Points on a hilly landscape, in no order, each with its height.
A climber steps from a point to the highest of its 2 nearest points, and stops where none of them is higher. Distance is the straight distance between rows; heights are no part of it.
gopi: [-18  -3 -11  21  -8  -2  -1  -2  -8  -2  -8  -1 -17  16  -3  -1  -7   1
 -17   1]  height 194
Bakez: [ 23  -7  -6   8 -22   3 -30  -9  14   2 -13  -1   9  -9  12  -9  -9  -4
   8 -22]  height 655
pudid: [-18   6 -16  -1  -5  -1   6   4  -8 -11  -1   3  -2  10 -12  -4 -11   5
  -9   6]  height 277
leb: [ 10   4 -11 -11  29  16 -17   0   0   3  35  -8  23   9   7  32  16  14
  20  -9]  height 17
seze: [ -7  20  -4   8   6   2  28   1 -11 -16   2  -5 -11  10 -13  -2   0   6
  -3  21]  height 289
rero: [  7   4 -17 -15  32   0  -6   4  -4   8  23 -15  14  12  17  33  24   5
   5 -11]  height 48
Vone: [-13  -8   9  -5  24  -6  -2   8  -5   8  -7   9 -21   2  12  12  11  -3
 -21 -17]  height 200
Papub: [ -6  12  -5 -14  -8   0  18   9  -3 -14  -8   0   9  -8 -23 -12 -13  -3
   7  14]  height 137
labad: [  5  -2 -17  12   3   5 -10  -8 -11  11  12 -10  -5   4   9   9   8   7
  -5  -4]  height 329
besem: [ -6 -11  16 -19  -1  16   2   7   4   9 -13  -3 -12 -12 -30  21  -8 -16
   9 -14]  height 70
Gebu: [-16  12   1 -14 -15   3  14  18   2 -24   2  -3  37   5 -28  -8 -27   8
  14   8]  height 206
komi: [ 10  -4  11  17  14  -6   0 -18  -2  23  18  -7  -6  -1  29  -3   5   1
  -7   7]  height 209
diro: [-19   5  -2 -24  19 -21   7   7 -16   8  -8  13   4   0   7   4   6  -3
 -21  16]  height 303
vovi: [  5   9 -20  -5   9   3 -14  -2 -16   8  15  -6   6  10   6  24  11   7
  -8 -18]  height 457
fubi: [ -7 -12   1  31 -15   1  -7  -4   3  -4 -18   5 -21   6   3  -9  -1  -7
 -14  -6]  height 130
nav: [  9   8 -10 -24  24   2  -7   6  -8  14   5  -9   6  -3   1  33  22  -9
   5 -16]  height 86
kap: [ -2 -10   8   6   9  -5 -23   7  -4   6 -16   9 -28  -7  18   8   7  -7
 -27 -13]  height 274
pimu: [ 10 -11  12  -7  19  -2  -8  -9  21  17   1   7 -10 -11  30  -4  -9   0
  -9 -15]  height 219
vidi: [-19   3  -5  -3  28  -1  14  -1 -13   3  22 -12   0  17  16  16  20   5
  -1  18]  height 94
rof: [ -6  17 -20  -1  10  18   4  -4 -18 -10  31  -4  18  18  -4  16  21  10
   7  15]  height 515
Tevi: [-10   6 -14  17 -23  -6   9   2  -3 -20 -11  -5   4  17 -10 -16 -10  10
   2   5]  height 371
Lef: [  3   4   4 -13   7   4  22  -6  -7   1   4   2  -8 -13 -14   8   2  -8
   4  10]  height 272
Zisas: [ -9   4  -7  14 -35  -4 -19   7   2 -15  -1  14  26   9  -6  -9 -10  12
 -21 -23]  height 379
Ropu: [  4  -6   3  -6 -13   5  15  -3  22  -2   9  -8  19 -10 -13 -16  -9  -1
  35   7]  height 589
Risok: [ -7  -4   4 -15  14  11   4  -2  -3   3  -3   3 -12  -8 -20  24  -6  -5
  -2 -17]  height 98
siz: [  4 -21   0  24 -33   0 -45  16   6 -16 -25  11  -2   4   9 -21  -5  -8
  -7 -12]  height 21
Popan: [ 10  -6  -4  19 -15  -3   9 -13   9   3   3  -7  -2  -2   6 -24  -3   3
  13  14]  height 374
neki: [ 26  -5 -14  -4  -7   8 -14  -6   9   8   4  -1  10 -15   7  -3  -9  -3
  12 -16]  height 516
tanu: [ 18   0   3   7  17  -5 -25  -1   8  18  -3  -2 -13 -14  34   2  -5  -4
  -5 -21]  height 297
Rubo: [  9 -11   8  12  20 -14 -41  19  -9  12 -16   0 -21  -1  34   9   9 -12
 -23 -18]  height 363
muvu: [  7 -19  15  26 -18   4 -50  12  10 -11 -24  11 -29  -4  23  -5  -4  -6
 -11  -5]  height 4
Vofu: [-10   9  15   2   5  -2  31  -1   1  -9  -4   5 -18   3 -12  -3   4   1
 -10  13]  height 364
lalom: [  2   1 -14   7  13   3  10 -12  -1   9  20 -10  -2   7   3  -4   9   9
  10  11]  height 495
zek: [ -4  -1 -14   6 -27   9  -6  -7  10  -6   6   0  16   9  -7  -8  -6   6
   7 -16]  height 392
fus: [ -2  13   1  -9  -8   5  20  15   8 -28  16  -8  36   9 -24  -8 -19  13
  32  22]  height 180
vafi: [  3 -15  25   6 -19  -5 -10  -8  22  -2 -20  15 -14 -11  21 -27  -8  -7
  -5   0]  height 91
mopa: [  6   2 -13  14 -24   3 -22   3   4  -1  -5   0  12   4   0  -3  -7   6
 -12 -20]  height 486
nesoz: [ 15  -1  24  -1  12  -9  13 -20  -5  23   7   3 -12   1  17  -6  13  -5
 -14  15]  height 320
Bote: [ 10  -6   2   2  16 -11  -6  -8  -4  26   2  -8  -7   1  29  15  14  -1
 -12  -6]  height 124
pereg: [  0  -8  -7  -8  29 -12  -5  -6   0  23  13 -12   7  13  28  23  17   6
   2  -7]  height 71
Doz: [ 11 -20  21  18 -25  -3 -34  -9  13  -6 -27   9 -17 -10  22 -14  -6  -9
  -5   1]  height 44
Pevo: [-13  24 -18  15  -1   8  16   2 -13 -22   9  -8   7  23  -2   4   0  11
  -4  15]  height 225
Pifi: [ -3  -3  -4  -3 -14  -8 -12   3   2  -1 -18  14   3  -6  -1 -19 -13  -1
 -11   9]  height 106
botep: [ -4   0  -5  16 -19 -15  16   7  11 -19 -21  -7  -1   4  -6 -30  -2  -1
  13   8]  height 473
muda: [-15  -4   1  -5   1   5  24  -2  12  -8   1   2  -1   3 -11  -5  -5   1
  21   5]  height 288
Laba: [  1   4   7  -2 -19 -10  19   8  11 -18 -20  -8  12  -3 -16 -22  -6 -11
  27   8]  height 580
mes: [-11   7  14  20  -7  -5  22  -1  -4  -4 -19  12 -28   2 -11 -17   6  -6
 -19   6]  height 487
rina: [-16  -6  -5  -2 -15  10  11   1  12 -14  -1   0  13  10 -16   0 -11   3
  22 -13]  height 333
deved: [ -2 -13  -5  13 -31  -9 -31   6   3  -6 -15  10   2   2   6 -25 -15  -2
  -7  -1]  height 57
Zozig: [ -5  13  13 -18  15   5  24   1  -8   0   6 -10  -2 -12 -29  12  -5  -4
  17  30]  height 211
bez: [  5  20 -14 -15  -4   0  15  12  -3 -16   7  -6  22   4 -18  -6 -12  11
  19  24]  height 156
Bevi: [  0  14  11 -15  -7   6  26  13  -3 -17  -6  -7   2  -4 -34   4 -10  -5
  19  24]  height 172
Vive: [  1 -13   9  -6  16  21  14  -9  17   4  21  -3  -4  -5 -12  11  -1   5
  32  -3]  height 205
nos: [  1  -5  -2 -22 -18  -1 -13  12   1  -5 -16  20  17 -13 -11 -14 -18  -6
  -1  -2]  height 154
vavuk: [ -5  -3   9  -3 -16   3  19   7  14 -16  -1 -15  24   1 -27 -20  -8  -6
  40  -2]  height 689
sedi: [  5 -12   9   4  -3  -3 -15  -8   9   8  -6   9 -14  -8  20 -13  -8  -1
  -8  -3]  height 151
Det: [ 13  -1  -4  -1  -8   5  11 -12   9   6  10  -3   5 -10  -7 -13   5   2
  21  17]  height 480
vuze: [-23  12 -12   6  15  -2  15  -2 -18  -7   9 -13  -7  27   5   7   3  10
  -7  13]  height 161
Pel: [  2  11 -14   8  11  10  13  -3 -10  -9  24 -11   2  11  -4   3  18  12
  14  29]  height 700
lunaf: [  4  -1   9 -20   5  -7   1  -1  -3  10 -14  16  -4 -20   0 -11  -3 -15
 -12  10]  height 632
sim: [ -1 -11  -5  18   8  -5  -7  -4 -11  12  -9  -5 -28   2   9   7   8  -7
 -26 -13]  height 308
duz: [ 13  -3  25  -7   6  -4   6 -17   1  13  -2  17 -11 -18   9 -12   0  -8
 -10   8]  height 447
tufaz: [ -3  -1  -2 -10 -32  -5 -13  17  -1 -13 -10  19  32  -7 -28 -12 -12   1
  -4 -11]  height 199
Karad: [ 13   1  -6  -2  -1  -4  11 -11 -11   9   1  -1  -3 -16  -2  -5  11  -3
   3  12]  height 361
ker: [  5  -7  17  20   8 -12  -1  -9 -14  19  -9  -6 -24   2  12   8  21 -13
 -32   8]  height 456
Sufot: [ 17  12 -14  -2   9  -7 -31   9 -16  14   3  -9   8  -3  17  23  12   3
 -16 -28]  height 630
refi: [  1   2  -2 -12  18  28   2  -1   4   1  29  -9   2   6 -11  24   8   9
  30  -2]  height 168
Gozoz: [  8  -2  -8   7  19 -19 -31   9 -13  17  -9  -8  -8   5  25  22  14  -7
 -20 -16]  height 465
Sitap: [ -7  -3  17 -27  21 -16  11  -1  -6  11  -7  21  -4 -12   8  -6   2  -4
 -17  17]  height 442
damo: [  4  -2  12  16  -1  -3  16 -11  -5   7  -8   2 -29  -3  -1  -2  14  -7
 -18   6]  height 724
bam: [ -7  18  -7   2 -23  -1  -2   8  -1 -16   5  12  33   6 -16  -7 -11  16
 -11 -11]  height 300
rimog: [-13  14   6 -11 -30  -1   5  14   4 -25  -1   9  41   1 -31  -3 -15   9
  -3 -10]  height 247
deba: [-18  -5  12 -17  26   5  16   0  -1   7   0   3 -16   0  -5  20  -1  -3
 -16  -7]  height 138
Vurim: [  7   4  -8 -15  19  17  -3   0  -8   6  21 -13   4  -5  -6  30   6   1
  12 -15]  height 127
zez: [ 24  -2  -5  -7  14  -1 -11  -8   8  19  10  -5  -3 -14  21   6   0  -3
  13 -15]  height 402
pamed: [ -4  -7  16  -3   6  11  30 -13  20   5  17   4  -7  -3  -7  -6  -1   6
  17   6]  height 245

For each start below, name the point where the climber stops.
Risok | damo
muvu | Bakez
gopi | vavuk
rero | lunaf
Vurim | mopa
siz | mopa
vuze | damo
bez | mopa
